A landscape with many valleys, sampled at points; each row gives a point and its height.
From any point a ball rolls to the lowest of the 2 points nearest to it. It stops when none of these is lower. Distance is the straight distance between rows; heights are no part of it.
kez (h 190): [ 97  78 100 150 166  89 137 143 149 125 104 187 159 120  99 128 101 135
 138 147  99 137 168 137  75  92  93 137 159  87 134 168 151  82 182 130
  92 172 147 150 121  98 139 102  93 111]
Dek (h 532): [ 63 162 138  54 129 192 184 120  78  93 103 119 127 113 134 158 158  98
 133 148 174 120 173 145 120 115 135 168 144 135 127 177 113 134 133 137
 101  58  66  88 157 137  98 102 116 151]
kora (h 346): [105 136 112  67 164 129 194 100 144 106  80 154 153  91 119 156 108 170
 134 137 109 145 184 145  68 174 140 120 158 123 116 237 116 122 208 142
 107 145 151 135 117 122  80  86  82 156]
nov (h 285): [130 117 187  81  83 185 100 107 104  88 115 121  87 189 122 131 113 179
 122 117 138  98 105 106  90  79 116 102 138 120  95 127  76 105  70 139
 138 139 103 115 155 107  87 129 160 160]
sesot (h 442): [109 174 139  69 144 106  68 177 129 171  85  90 133 184  64  69 113 101
 163  98 171 212  90 138 104 142 122  90 101 104  50  96 114 175 106 129
  61  64 121 109 133  90 124 143 156 184]
nimep (h 347): [178 131 133 213 140 135 105 139 130 114 208 138 116 131 207 120 181  98
  90 139 105  99 105 150 143 120 143 138  63 188 151 103 133 152 100 124
 146 139 183 124 133 128 143 150  66  98]
rorad (h 381): [131 125 140 178  93 132  49 123 162 127 186 130  95 156 210 101 148 114
  77 123 122  85 103 129 144 106 111 156  93 177  99  83 144 124 102 120
 131 145 167 157 117 129 156 168 122  72]
sama (h 55): [ 51 129 114  88 150 137 143 135 106 161 110 137 109 156 131  85 134  88
 134 149 143 129 126 148 146  97  95 168 132 120  96 119 177 118 104 131
 101  92  91 120 142  87 156 138 146 159]
tunul (h 222): [136 141 116 195 141 113  75  85 171 131 182 167 138 108 217 133 161  70
  88  89 144  69  97 155 144 135  78 148  91 165 136 103 156  98 101  97
 109 171 171 184  96 132 184 170  99  82]
veru (h 162): [ 77  95 113 141 108 112  98 137 161 130 133 162 110 149 151 135 130 138
 106 133 137 103 154  96 135  83 105 146 145 110 105  81 167 119 137 108
 122 136 116 156 106 133 190 149 155 112]
des (h 213): [123  91 121 162 110  83  85 136 146 135 107 154 149 138 112 143  98 143
 139 127 115 136 128  96 126  97  98 118 160  90 129 101 155  99 153 107
 110 161 120 162  99 125 181 128 146  92]
fudut (h 111): [139 190 137 115 102 116  76 116 112 180  84  68 130 120  95 104 112 119
 113  91 140 199  97 133 184 137 127 135 156 143  71 114 127 144 128 120
  97 112 106 101 131 139 122 161 185 102]
fita (h 393): [101 133 132  91 108 149 138 173 113 142 130 114 119 164 112 108 123 120
 160 137 157 176 122 134 146 117 154 120 121 107 137  98 119 156  89 139
 146  70  91 109 159 130 118 148 157 178]
Moz (h 223): [141  90 152 140 133 145 145 123 122  63 145 160 150 143 166 173 140 136
 136 143 138  86 145 116  64 100 149 104 127 126 201 157 105 110 107 119
 111 141 155 136 143 148 135 111  71 131]
Venuv (h 247): [125  89 155 139 102 166 100 141 110  54 137 163 112 169 167 163 142 163
 117 152 146 100 148 108  77  82 146 105 133 127 163 148  74  97 107 120
 142 125 133 125 139 135 114 113 101 123]
mag (h 288): [167 146 101 160 149 109  89 116 193  52 125 193 179 122 103 182 139 127
 134  91 104 139 158 125  74 133 145 122 137  67 171 147 116  81 170  80
  96 163 191 176 123 114 168 113  52 115]
Roz (h 301): [199 123 167 177 110 128  85  90 125 115 142 114 132 134 157 162 135 119
 136  93 132  96  59 127 116 131 145  99 119 153 161 134  88 118  94 108
 132 170 145 140 135 132 128 124 121  98]
rimum (h 300): [174 148  91 224 127 109  77 130 165 106 142 145 134  92 146 141 168 102
  75 114 106 131 128 155 120 140 126 120  99 137 145 142 133 118 164  97
 117 157 179 143 117 125 143 136  85  81]
Dapor (h 231): [ 96  81 158 103 112 138 143 128  88 134 117 134 136 157 113 128  87 144
 166 134 147 112 108 112 126  89 109 107 157 111 137 112 121 108  85 139
 128 141  81 127 150 130 125 120 164 150]
Gurig (h 586): [135 102 169 119 153 128 168  64 128 123 134 130 144 131 167 147 128 110
 150 117 142  28  90 113  88 106 103 144 128 143 142 137 147 110  83 123
  88 169 126 163 131 119 161 114 121 121]
Guk (h 286): [ 89 132  74 130 182 114 186 112 171 118  96 167 134  79 119 138 138 126
  89 143 117 102 196 158  83 142 126 138 116 117 109 197 167 111 207 138
  88 172 179 138 125 103 112 100  78 145]
Vab (h 312): [132 145 203  77  88 163 101  96 178 160 175  84  88 145 153  80 127 117
 151  99 132  81  71 109 161 105  90 191  89 183  69  39 146 110  61 144
 181 101 133 134 142 126 136 156 166  96]
samo (h 232): [ 98 147  74 127 148 115 167 137 172 127 104 141  97 106 110 122 146 122
  79 138 121 102 186 150 118 136 153 147 103 128  94 161 167 143 179 135
 110 152 170 121 126 114 122 128  92 164]
sinat (h 348): [161 152 174 119  90 158  71  79 172 147 155  82  84 123 155 117 153 113
  96  85 111  63  75 126 137 105 121 175 105 184  58  97 116 135  95 124
 122 149 141 135 121 134 136 150 129  77]
vetud (h 244): [158 141 120 147 117 140  97 132 126  80  91 138 109 113 114 177 141 161
 119 123 125 145 163 134 108 144 146 105 158 126 132 189  72 111 188 122
 139 125 112 110 120 134  92 103 120 102]
dev (h 354): [120 114 109 192 121 127  58 129 154  68 147 189 130 147 171 169 155 135
 108 118 136 106 147 121 100  91 123 123 136 112 160 123 115  88 145  85
 119 142 148 161 117 126 172 137 102  78]
Kavuk (h 297): [121 146 198  64 121 158 114  71 159 143 144  90  96 155 156  98 119 129
 153  97 143  51  74 110 151 102  69 174 129 173  64  51 137  93  73 131
 154 105 106 143 136 129 151 137 201 118]
Zeka (h 258): [159  84 133 137 148  73 163 133 138 159 107 136 171 117  68 107  81 145
 163 130  96 116 105 114 115 127 108 100 139  97 146 151 152 110 136 135
  80 188 147 161 108 109 145 100 116 151]
sanup (h 342): [114 138 151 119 167 183 136  54  82 132 168 107  98 115 201 106 176  83
 103 137 128  48  98 144 140 147  98 177 107 167 111 145 153  86  92 150
 123 140  98 118 122  95 123 111 137  75]
zeg (h 245): [206 111 147 174 147 131 116 122 108  73 145 159 150 136 163 141 135 143
 124 141 100 129  98 154  67 156 143  71  99 142 196 194  86 112  98 135
 133 165 194 135 144 117  87 115  62 142]
sogu (h 494): [ 80 120 113 159 136 149 106 138  69 145 135 150 104 108 171 140 160 105
 131 174 149 185 141 154 187 148 119 131 160 139 149 129 139 120 136 134
 155  75  73 111 154 134 124 136 175  84]
litat (h 361): [157 121 169 145 154 160 148  61  70 133 153 104 123 117 178 129 154 100
 138 135 133  68  66 137 124 153 124 142 116 165 155 162 122 103  83 140
 122 151 105 120 142 107 105  99 135  86]
lufig (h 397): [127 102 115 179 155 136 155 133 101 138 168 141 118 122 181 101 159 101
 110 180 120 102 133 141 143 134 123 152  99 153 168 127 165 131 113 140
 132 135 126 123 132 116 138 130 118 102]
nusi (h 560): [128 138 160 133 102 185 117 141 103 101 142 107  80 126 157 159 182 127
 127 129 151 124 140 121 170 124 156 134 141 156 140 134  79 122 134 126
 160  80  81  86 150 159 111 122 155 109]
pudop (h 287): [162  89 146 114 129  93 127 127 123 137  96 141 155 136  63 111  69 170
 149 119  90 140  96 121  84 140  92  73 140  91 122 179 112  97 134 151
  92 202 147 156 108  93  98 103 119 162]
bok (h 583): [141 137 150 132  81 143 104 121 165 112 165 109 112 119 153 174 156 150
 118  95 155  91 144  64 172 108 154 153 133 128 120  48 113 152 130  95
 166 104 107 137 101 185 177 145 172 102]
zup (h 471): [ 67 143 145  66 124 181 215 128 126 125 143 119 128 124 147 127 155  85
 150 136 174  93 157 114 134  99 117 195 122 132 138  98 165 142  97 139
 122  67  72 122 151 137 150 125 133 159]
fumo (h 176): [ 81 106  91 111 159  87 152 146 132 152  77 157 143 127  72 110  90 135
 136 142 115 144 154 141 112 105 105 135 159  99 104 169 157 102 169 134
  96 146 133 131 115  98 130 110 114 157]
kivo (h 533): [ 77 158 122  96 167 130 137 106  67 165  98 113 139 122 116 122 127  93
 166 126 161 162 104 158 165 131 105 148 168 121 109 137 139 122 127 128
  89  91  50 106 144 107 137 123 185 127]
kun (h 353): [114 130 133  66  91 178 147 171 115  74 126 129 117 160 100 150 124 177
 139 133 149 140 172  98 112 110 175 110 136  93 144 121  62 136 113 129
 165  83 109  94 140 156  97 120 126 189]
naru (h 331): [ 77 158  99  69 112 164 109 174 108  81  93 141 118 155  95 162 125 159
 145 129 181 186 191 130 118 128 175 110 162 102 116 135  53 143 154 125
 156  53  99  89 139 147  94 130 135 174]
sivul (h 411): [108 121 118  97  95 126  87 180 105 146 105 132 117 185  84  87  90 141
 134 141 142 212 123 125 139 126 133  82 129  91 116 105 110 144  94 143
 142  93 111 110 139 121 103 164 155 180]
regus (h 313): [103 150 179  80 124 191 102  95  75 132 130 108  73 175 163  78 131 122
 132 136 128 109  76 146 129 114  88 149 132 158  91 117 123  77  64 149
 143  93  89  96 171  78  95 140 172 119]
Tuga (h 477): [116 121 160 157 114 158 103 129 130 132 188 128  88 109 213 153 181 112
 122 137 150 125 136 116 202 140 120 140 127 162 141  75 138 144 117 124
 189  80  96 123 136 176 141 145 176  71]
boko (h 315): [151 146 121 115 144 119 131  95 161 102  72 147 134 106 101 159 115 176
 117 113 103 140 147 141  72 158 129 115 150 112  98 224 106 113 201 129
 105 172 149 148 109  95  89  96 105 131]
kagi (h 435): [133 112 105 179  96 107 101 156 148 133 144 136 117 111 149 154 146 135
 105 137 120 155 157 104 166 127 143 125 129 116 146  79 160 157 147 110
 164 114 120 136 118 172 168 146 154  85]
fize (h 457): [119 122 130 161  77 128  82 164 139 141 169 123  90 128 182 136 164 132
  88 147 124 178 150 106 199 127 141 131 119 136 126  63 157 169 116 118
 186  83 126 126 134 169 150 169 163  84]
pize (h 251): [157  94 162 154 145 131 138  85  95 109 118 148 162 127 134 161 111 122
 163 128 125 103  91 140  80 120 103  99 149 118 176 178 109  90 115 130
 101 178 119 149 141 107 118  86 122 102]
guvi (h 454): [111 168  63 148 174 107 171 121 132 173 112 114 116  84  94  74 151  99
  48 157 111 157 131 179 156 166 136 151  77 155  78 171 156 145 160 142
 123 125 192 103 123  69  73 138 108 148]
gok (h 196): [ 94 103 127  83 125 117 153 154  86 135  98 137 160 142  61 131  66 151
 183 116 144 168 127 131 128 110 118  90 161  81 136 143 104 127 115 144
 120 134  79 121 133 138 114 115 148 175]
Geka (h 406): [156 148  87 150 103 121 101 164 152 105 115 118 103 121 106 148 143 156
  87 124 107 142 166 118 134 142 182 120 119 124 119 129 112 153 176 115
 159 116 151  94 113 158 116 140 109 122]
zaram (h 469): [115 130 105 161 124 126 118 152  99 132 105 143 136  93 110 167 132 128
 149 145 136 193 157 150 167 144 132 114 175 115 158 138 118 126 177 130
 153  95  77 109 141 150 125 117 169  96]
pona (h 547): [ 84 154 141  99 130 198 146 129  72 110 132 114  96 117 162 141 184  87
 134 149 169 137 148 147 161 131 136 161 136 149 141 141 115 116 117 138
 137  52  64  80 162 136 104 117 148 120]
zipa (h 385): [117 176  56  66 128  93 147 145 158 105  84 140 129 125  73 136  64 184
 123  94  90 169 183  86  95 205 183 106 143 102 104 131 104 144 230 112
 161 134 198 128  79 139 100 131  94 166]
mude (h 375): [157 111 138 182 141 123 143 126 133 171 197 116 113 119 179  85 156  92
 102 149 102  89  99 133 162 132 123 168  69 179 133  86 172 155  95 145
 146 147 154 133 126 117 147 151 109  98]
dabam (h 139): [  9 131 105  83 156 143 130 132 134 161 136 159 106 139 172 117 150  85
 124 135 166 123 158 137 171  97  61 175 137 122  73  75 198 119 121 122
 117  80  77 141 131 114 181 152 171 136]
zakuf (h 264): [172 159 115 208 121 122  71  98 172 118 168 133 129  88 177 159 178  80
  85  74 127  96 101 152 138 131 122 134  95 166 135 121 124 124 129  87
 116 167 168 154 108 142 166 148  85  78]
rese (h 326): [ 96 144 152  90 165 184 122  65  64 136 144 102  87 149 183  80 146 100
 113 150 120  80  88 151 140 131  80 178 127 162  89 127 158  65  77 156
 123 112  87 106 140  75 119 122 161  93]
kanek (h 597): [140 107 150 156 113 117 125 111 170 140 182 128 124 119 179 161 147 116
 136 110 151  83 129  77 161 128 117 147 120 146 143  54 149 158 110 108
 168 124 120 160 107 180 186 158 165  93]
Deg (h 221): [145 112 131 139 132  80 152 131 116 196 102 106 149 113  73  84  97 121
 139 132 108 131  85 122 163 133 106 123 135 126 115 135 166 122 120 137
  89 150 123 140 104 106 146 121 147 149]
Guruz (h 241): [134 115 109 163 149 100  95 122 171  88 109 187 165 127  93 164 116 132
 144 113 101 143 166 135  67 109 104 128 161  70 134 161 113  80 194 103
  95 180 153 170 120 100 147  92  87  89]
dusi (h 343): [169  97 157 162  68 130  87 155 140 131 173 105 108 169 154 116 123 145
 114 134 109 132 105  84 147 107 163 117  91 142 136  47 126 159  78 128
 189 129 152 119 135 155 133 163 131 108]
zaz (h 362): [ 95 159  65  65 139 100 142 147 146 121  75 146 122 139  78 126  76 168
 130 118 118 191 173 128  90 187 150  99 163 103 106 166  91 135 201 131
 154 117 164 124  97 120  84 126 100 182]
nez (h 513): [ 86 181 116  76 149 115 134 122 107 148  72 109 135 136  78 127 106 120
 159 102 154 154 124 156 144 121 129 134 160 113  87 146 127 149 144 124
  85 100  82 115 133 105 129 126 166 167]
ralu (h 384): [176 176  86 137 105 115 106 141 166 141 108  76 112  99  84 123 129 138
  71 109  96 164 150 131 152 155 179 137 100 154  76 136 120 184 172 128
 155 126 181  85 112 155  96 150  86 116]
rel (h 373): [ 76 103 150  73  93 175 161 166 100 102 142 131 140 167 115 132 109 145
 170 152 176 152 151 104 125  84 143 120 137  94 152  85 100 137  74 132
 160  76  84 112 162 146 118 125 153 187]
buzep (h 259): [ 97  91 165 122 107 141  96 110 117 138 140 127 113 156 163 135 114 137
 149 132 153 102 101 105 154 100  94 127 169 131 120  81 130 107  98 120
 151 116  87 141 134 139 146 134 200 107]
tos (h 441): [103 128 151 108  97 108  82 169 123 201 128 106 117 171 123  60 121  93
 138 134 140 212  86 117 181 122 111 126 110 125  85  68 177 151  68 134
 118  75 125 127 136 108 152 167 165 149]
vinu (h 280): [145 123 138 139 148 125 133  93 118 112  94 149 151 103 109 165 122 142
 145 126 108 119 127 151  81 127 103 119 166 106 139 204 109  95 168 132
  91 172 112 142 130  99 111  82 125  99]
tonog (h 403): [110 117  73 133 150 108 170 173 135  96 115 165 162  92  96 166 114 151
 156 154 111 162 213 136 111 149 149 111 159  93 179 139 124 131 200 127
 158 115 128 115 129 171 138  98 108 130]
Sutig (h 224): [ 55 165 112 107 133 127 104 129 140 179 128 131 106 119 152 124 162  79
 118 116 171 172 141 142 199 133 106 159 132 123  76  74 183 152 131 113
 124  75  86 130 136 129 165 164 189 120]
tuno (h 387): [130 197  76  75 146  85 159 138 167 170  98  76 131 118  63  87  88 131
 112  97 110 192 128 146 126 190 169 118 107 146  69 147 117 189 176 131
 137 113 200 114 100 124  82 145  97 194]
dol (h 332): [107 119  89  77 149  93 145 143 129 147  74 157 151 127  62 103  63 168
 144 130  98 214 149 139  80 182  93  76 179  97 112 193  85  96 185 149
 142 151 158 143 103  95  64 107  99 172]
bito (h 377): [130 120 123 187 102 128  51 124 150  99 153 150  99 154 185 135 148 130
  82 126 125  93 116 129 114  96 119 130 121 145 126 123 126 104 126 104
 115 150 150 154 117 123 155 153 122  85]
dirol (h 302): [183 105 105 171 120 115 131 178 111 123 145 123 126 127 122 115 126 159
 127 163  86 155 135 139 128 158 155  86 112 127 179 121 116 158 123 142
 185 124 153  93 130 164 103 135 116 137]
bona (h 608): [179 130 148 117 133 131 194 122 121 149 144  85 124 118 106 109 120 136
 142 130 103 102  96 132 133 144 162 129 100 139 146 146 127 166  96 149
 132 146 129 116 141 135 101 119 113 159]
kubi (h 504): [109  98 165  67 114 157 200 115 101  92 117 129 153 131 119 152 103 159
 151 148 139  96 153 113  77 103 140 115 142 109 161 163 106 130 105 149
 108 135 106 123 143 154  96  99  99 165]
guna (h 274): [117 123 138  91 110 165 120 138 107  59  88 149 113 130 122 187 142 181
 126 131 144 134 182 121  90 124 149 106 168 118 127 197  48 107 162 131
 140 106  99 100 125 148  85  95 108 135]
dok (h 496): [ 74 102 146 128 134 171 117 117  79 129 168 141 107 112 214 161 161 105
 152 167 167 137 135 127 194 143 103 142 158 149 152 103 138 111 112 130
 174  71  64 122 147 161 131 128 194  73]
Lub (h 314): [183 149  87 156 128  79  99 115 190 115  85 125 148  97  76 126 108 143
  89 117  86 159 137 131  80 168 122 118 127 109  96 177 127 112 202 115
 102 179 212 158  98  94 108 107 100 107]
Lodov (h 440): [ 91 128  76 145 134 116 146 178 123 124 118 151 137 103 118 161 136 131
 142 156 139 181 190 146 165 143 156 120 148 106 155 117 146 156 171 124
 159  85  98 106 136 163 149 127 143 135]
gesob (h 619): [178 146 146 113 127 147 196 147 145 158 170  77 110 113 111  97 148 116
 142 127  94 107 110 133 153 130 167 162  76 156 131  98 147 184  87 151
 171 110 134  97 151 141 118 137  93 153]
Vok (h 252): [149 120 102 173 106  95  78 134 144 133  93 137 127 124  99 122 113 140
 102 136 105 149 128 128 110 121 112 117 147 109 122 149 134 101 171 120
 107 161 146 140 110 110 132 127 133  91]
gisu (h 307): [128  80 117  89 137 108 150 147 116 124 108 162 152 136  74 100  62 179
 146 136  90 173 133 122  70 157  94  60 148  88 146 188  93  99 140 164
 124 183 148 144 114 111  75 109  97 175]
meruf (h 363): [147 100 168 180  96 142  87 140 145 109 204 132 107 181 209 113 144 127
 116 134 130  85 104 102 135 100 142 139  82 176 139  57 129 134  74 127
 177 132 166 144 142 131 142 153 118  99]
senat (h 284): [172 114 101 174 143  86 112 131 159 122 114 149 145 114 105 119 118 142
 103 144  87 141 121 145  80 144 119 111 122 112 146 177 132 104 163 122
 100 176 186 158 113  92 120 118  91 118]
nuge (h 109): [138 148 170  99  69 131 103 125 117 133 127  86 134 147 101 139  99 165
 152  87 155 141 107  74 175 108 152 122 152 110 110  50 107 149 101 115
 144 120  86 128 122 163 140 146 207 133]
zaru (h 424): [ 90 140 138  79 101 120  74 183 124 158 106 117 119 204  83  68 105 121
 146 126 152 203 100 121 131 101 115 103 115  98  77  77 136 142  77 127
 110  75 111 115 139  97 135 161 161 188]
kot (h 420): [103 177  64 105 180  79 184 132 138 183  92  97 146  96  62  87 108  99
 117 125 132 188 126 172 150 183 145 126 108 134 104 165 139 161 177 127
 113  99 170 113 115  98  97 122 127 189]
vadun (h 386): [196 144 118 170 122 110 116 104 153 160 125  90 123  82 109 116 140 121
  82 119  89 121  93 148 130 140 143 140 101 157 102 157 125 154 141 126
 113 169 172 127 114 116 107 134 103 105]
buku (h 188): [159 137 127 123 105  97 126 139 129 190 107  83 120 133  74  66 101 129
 109 128 103 151  84 135 155 136 132 129 111 132  89 132 142 145 106 144
 106 139 147 123 116 112 115 145 132 155]
Nifu (h 337): [180 149  86 209 140 102 122 142 175 123 149 128 141  64 135 155 184 111
  87 106  97 118 159 143 136 145 144 122  85 140 142 104 156 161 177 100
 134 154 170 120 113 162 158 131  86  95]
fovu (h 449): [121 146  83 108 171  95 185 143 106 172 101 112 159 104  72  99 105 122
 147 141 125 181 124 167 145 170 131 114 135 114 146 174 130 144 154 141
 116 106 124 112 124 112  98 110 138 170]
tane (h 151): [165 191 138 100 105 115 111 104 134 192  92  48 125 113  67  83 109 117
 106  90 118 176  83 142 170 138 145 151 119 154  52 135 121 172 122 137
  95 128 136 102 122 116 103 153 138 127]
ruf (h 323): [187 125 158 179 129 145 108 116 132 115 173 113 107 118 179 145 173 106
 115 119 115  87  94 134 134 128 159 127  93 174 150 131 105 139 106 119
 149 142 149 115 134 141 129 128  96  96]
timib (h 417): [ 77 109 106 139 148 155 175 140  74 139 153 143 122 128 173 103 153  91
 118 189 143 129 157 145 155 129 118 168 119 135 161 132 174 124 112 150
 132  94  93 111 145 118 132 127 128 115]
Dutus (h 299): [131 120 212  87  95 187 113  86 106 114 138  98  87 176 161 111 123 138
 144 112 144  70  74 110 116  98 104 131 130 164 103  99  97  93  59 140
 155 125 103 117 171 103  95 121 174 128]
sep (h 489): [103 129 145  70 111 167 205 141 136 110 131 113 118 144 121 130 132 129
 142 143 145  88 157 114 107  98 151 163 122 121 146 136 138 147 100 143
 123  97  99 116 153 144 122 119 115 176]
leg (h 272): [190 106 125 179 149 135 135 155 105  90 157 144 137 126 163 132 150 141
 123 169  96 124 128 150  93 147 149  89 100 148 199 160 106 135 122 139
 149 137 170 108 140 144 100 114  82 129]
peb (h 517): [ 73 135 173  34 112 177 199 108  76  89 104 114 159 121 117 168 108 137
 159 140 165 108 155 122  96  90 127 146 163 112 139 167  96 137 111 142
 102  92  67 112 153 153  93  92 116 167]
Rut (h 405): [180 146 111 156 151 122 152 109 108 181 130  84 121  86 101  91 144 119
  85 147  90 143  89 164 158 158 142 142 101 159 119 169 123 150 130 143
 133 134 147  99 126  98  77 130 121 119]
sugom (h 575): [139  94 150 162 150 107 123  80 131 157 148 134 137 128 172 124 126  96
 147 121 138  63  79 116 133 131  83 140 130 157 141 105 157 103 103 124
 115 161 126 165 110 125 170 130 152  87]
bigot (h 243): [194 137 113 174 158 103 144 132 164  81 138 149 180  89 108 179 140 134
 156 109  99 123 152 131  90 153 145 110 136 102 198 140 118 126 173 105
 123 155 152 147 124 154 159  94  94 110]
tuz (h 322): [153 132 115 197 141 123  85 126 157  51 154 201 167 129 155 179 156 106
 135 109 127 135 146 141  98 112 132 117 136 106 209 140 122  75 133  83
 121 144 175 165 136 130 179 126  56 107]
rosi (h 98): [100 101 114 173 130 107 108 126 182 139 168 170 117 132 190 129 153 109
  95 122 142  68 151 105 136 111  87 146 109 129 122  76 183 123 126 108
 115 157 142 179  93 139 201 168 127  98]
mitel (h 118): [ 53  90 110 102 152 111 136 159  84 151  94 162 137 158 106 102  94 124
 147 159 135 157 139 152 121  81  95 132 162 103 109 148 152 105 122 138
 106 114  93 117 134 101 137 125 127 154]
selo (h 189): [122  52 154 154 146 119 141 131  95  93 142 182 180 158 152 132  92 134
 154 164 131 108 133 120  61  94 117  93 131 111 201 146 123  94  94 145
 109 177 153 152 152 121 123 114  77 127]
migur (h 149): [146 121 137 122  77 131 104 133 126 102 119 124 141 146  95 169 103 180
 135 102 138 113 131  65 138 103 164 115 145  87 134  75  91 133 132 106
 139 139 105 137 106 152 147 133 165 121]
tokug (h 407): [157  90 110 198 138  95 151 153 138 135 154 149 149 105 145 144 141 126
 138 158 111 130 149 119 142 136 130 114 121 120 188  99 169 150 136 121
 151 139 135 140 126 159 172 128 133 106]
Sapi (h 572): [164 132 177 130  89 165 121 124 134  94 160  95 111 131 151 177 162 148
 142 101 154  87 127  81 154 106 169 134 129 147 143  82  77 141 116 109
 166 111  98 110 132 174 137 116 158 122]
kurer (h 364): [165 183  82  96 116  98 124 130 161 133  83  85 120 109  69 120  94 166
  92  98  98 174 142 119 124 184 173 118 123 132  81 158 101 165 188 129
 147 135 186 111  95 136  77 140 101 154]
Vem (h 122): [ 88  86  87 153 155  97 156 154 160 129 126 179 141 117 119 131 129 130
 122 153 123 106 183 120 110  94 121 140 137  98 148 128 171 119 160 128
  99 155 135 146 120 131 168 133 105 128]
dov (h 563): [100  92 138 134 172 133 149  75  81 160 153 133 133 123 187 117 130  89
 153 153 148  76  95 119 161 144  74 153 142 145 141 116 173  90  99 142
 132 132  83 143 117 122 155 119 173  80]
Sanod (h 632): [151 129 136 136 123 152 173 154 147 114 164 110 105 119 147 133 176 125
 127 136 117  92 156 117 146 119 169 155  95 151 152 103 138 167 115 132
 169 102 121 101 142 167 144 132 105 144]
kupa (h 154): [ 89 138 126  73 134  97 104 164  85 146  79 132 171 153  40 117  60 150
 185  92 150 204 109 130 138 123 108  73 161  78  97 129  97 139 126 133
  94 121  85 130 115 121 122 127 162 187]
zosaz (h 426): [125 151  95 136 157 129 170 134 106 177 131 105 115 112 114  72 153  91
  98 163 118 157 119 169 164 149 144 155  95 141 120 150 154 154 123 143
 134 100 133  95 137  94 100 137 121 145]
Vefev (h 195): [161 127 114 138 116 118 132 150 140  88 123 139 150 119  99 177 117 169
 148 115 112 116 161 102 111 128 169 108 145  95 168 124 102 133 167 117
 138 142 117 131 114 160 139 109 128 121]
vukiz (h 461): [103 177 103  88 167  81 115 164 144 194  91  88 144 159  64  58 115  83
 153 110 164 205 100 152 119 158 139 108  88 116  59 120 141 182 132 126
  66  69 145 116 117  87 128 132 137 190]
Res (h 330): [143 126 184 114  82 160 111 111 171 128 168  98  83 163 158 101 141 132
 122 110 124  56  93 101 121  84 131 176  94 167  92  71 130 124  70 131
 150 133 141 143 139 116 140 146 132 121]
zeve (h 444): [ 52 129 105 103 149 166 202 144 107 143 159 142 128 104 174 123 176  67
 128 164 170 123 174 130 167 134 110 182 109 128 146  99 193 148 107 139
 140  71  72 120 146 139 156 139 128 138]
muf (h 304): [ 90 156 105  50 125 154 156 157 108  79  91 134 128 128 109 167 113 161
 146 133 151 167 196 135  99 153 166 108 161 119 135 186  57 140 169 138
 155  75 109  96 126 160  78 107  99 182]
Bokur (h 549): [ 74 116 129 111 169 141 152  92  57 164 129 131 141 100 155 139 125  90
 166 145 158 131 104 135 180 138  79 156 172 127 131 119 162  96 117 136
 122 102  48 126 130 126 151 115 184  93]
kipif (h 365): [172 145 152 138 103 130 114  94 153 170 139  77  96 111 124 106 137 113
 101 110 101  92  82 134 146 119 142 164 102 165  86 122 131 152 107 134
 117 160 139 129 123 122 130 145 126 104]
patoz (h 166): [102 114 119 171 162 135 122 106 147 142 196 165 117 121 232 108 174  80
  90 128 148  44 132 141 148 137  68 165  80 159 124  91 176 109 111 133
 114 155 139 169  99 119 167 159 122  90]
mip (h 487): [108 188 121  90 145  79 125 147 125 186  85  80 157 130  63  91 104 100
 161  87 160 185 100 140 167 137 138 128 127 115  73 115 152 176 136 121
  70  93 108 130 113 113 151 134 162 173]
zozis (h 268): [113  91 152 121  83 177  83 147  92  78 123 148  95 187 132 141 117 181
 119 151 148 128 143 107 102  80 132  94 154 112 135 119  65 100  97 132
 160 121 104 112 141 126  90 131 149 136]
bir (h 217): [167  74 154 150 142 120 129 113 103  83 137 172 171 160 139 132  91 146
 146 138 119 126 100 137  51 130 117  58 110 117 192 176 105  96  82 146
 113 199 177 152 151 100  94 110  76 150]
fele (h 339): [182 177  74 130 121  90 119 123 185 108  87 112 135  90  85 137 103 170
  83  99  75 172 154 110  92 206 157 112 119 127  90 160 105 141 223 117
 149 163 226 132  84 132  85 120  86 119]
fef (h 324): [183 100 135 178  91 120  87 157 121 126 147 122 114 162 136 105 112 150
 105 153 101 142 109 117 126 125 149  95 104 132 149 109 116 145  99 138
 158 146 158 119 132 134 106 154 120 118]
ver (h 66): [154 143 158 112  87 116  93 113 107 162  94  86 126 141  85 112  90 147
 138  96 127 140  81 113 161 119 118 112 160 122  94 107 118 127 109 129
 111 147  97 127 123 132 128 142 187 128]
Zolum (h 279): [ 84 121 184  73 123 166 115  99 119 142 151 113 104 162 173 111 120 121
 164 128 163  95  93 113 166 103  73 159 151 146  99  60 145  97  73 129
 163  81  82 130 151 131 141 137 210 123]
Vata (h 277): [182  88 166 183 131 107 127  95 103 121 135 133 169 135 141 150 108 111
 172 112 139  98  68 123 109 143 119  76 127 135 195 124 115 106  92 121
 134 188 135 153 154 121 127 107 132 106]
pur (h 180): [ 97 111 105 118 130 124 166 145 169 125 126 143 108 139 121 115 139 135
 101 148 124  79 170 122 109  94 143 156 119 116 116 133 170 138 130 136
  99 147 140 135 128 123 153 138 103 159]
duz (h 108): [133 139 152  94  90 101  96 143  88 140  81 101 161 138  38 121  53 166
 163  74 134 177  97  99 161 122 112  75 164  86 101 103 110 127 122 129
 102 151  81 132 111 133 129 131 184 152]
sukuz (h 283): [187 139 117 155 184 110 179 110 171  91 147 143 172  69 137 167 170 120
 132 113 102  88 151 143  87 147 155 120 105 125 193 163 142 142 151 117
  91 163 180 144 129 152 156 103  57 144]
biti (h 376): [118 124  99  95 159 121 197 144 135  93 111 149 162  87 108 160 115 154
 150 146 105 131 203 141  80 154 146 112 160 110 173 186 112 127 201 138
 127 129 144 119 126 163 110  86  76 143]
tev (h 374): [198 137 114 199 146  87 153 114 157 147 149 112 158  67 123 146 151 105
 127 109 104 106 119 130 144 146 137 134 109 140 164 106 154 162 149 110
 127 163 143 143 110 156 168 128 117  96]
por (h 596): [168 126 169 116 146 137 192  73 132 135 140 103 127 109 140 133 142 122
 137 117 117  50  89 125 106 129 144 154 105 144 134 161 143 144  90 141
  90 168 132 146 136 117 130 108 108 138]

For each start below, name the point where the ball stops.
rorad: selo
bok: pize
tokug: rosi
Rut: ver
bito: sama
nez: ver
gesob: ver
kun: ver
litat: selo
Sanod: pize
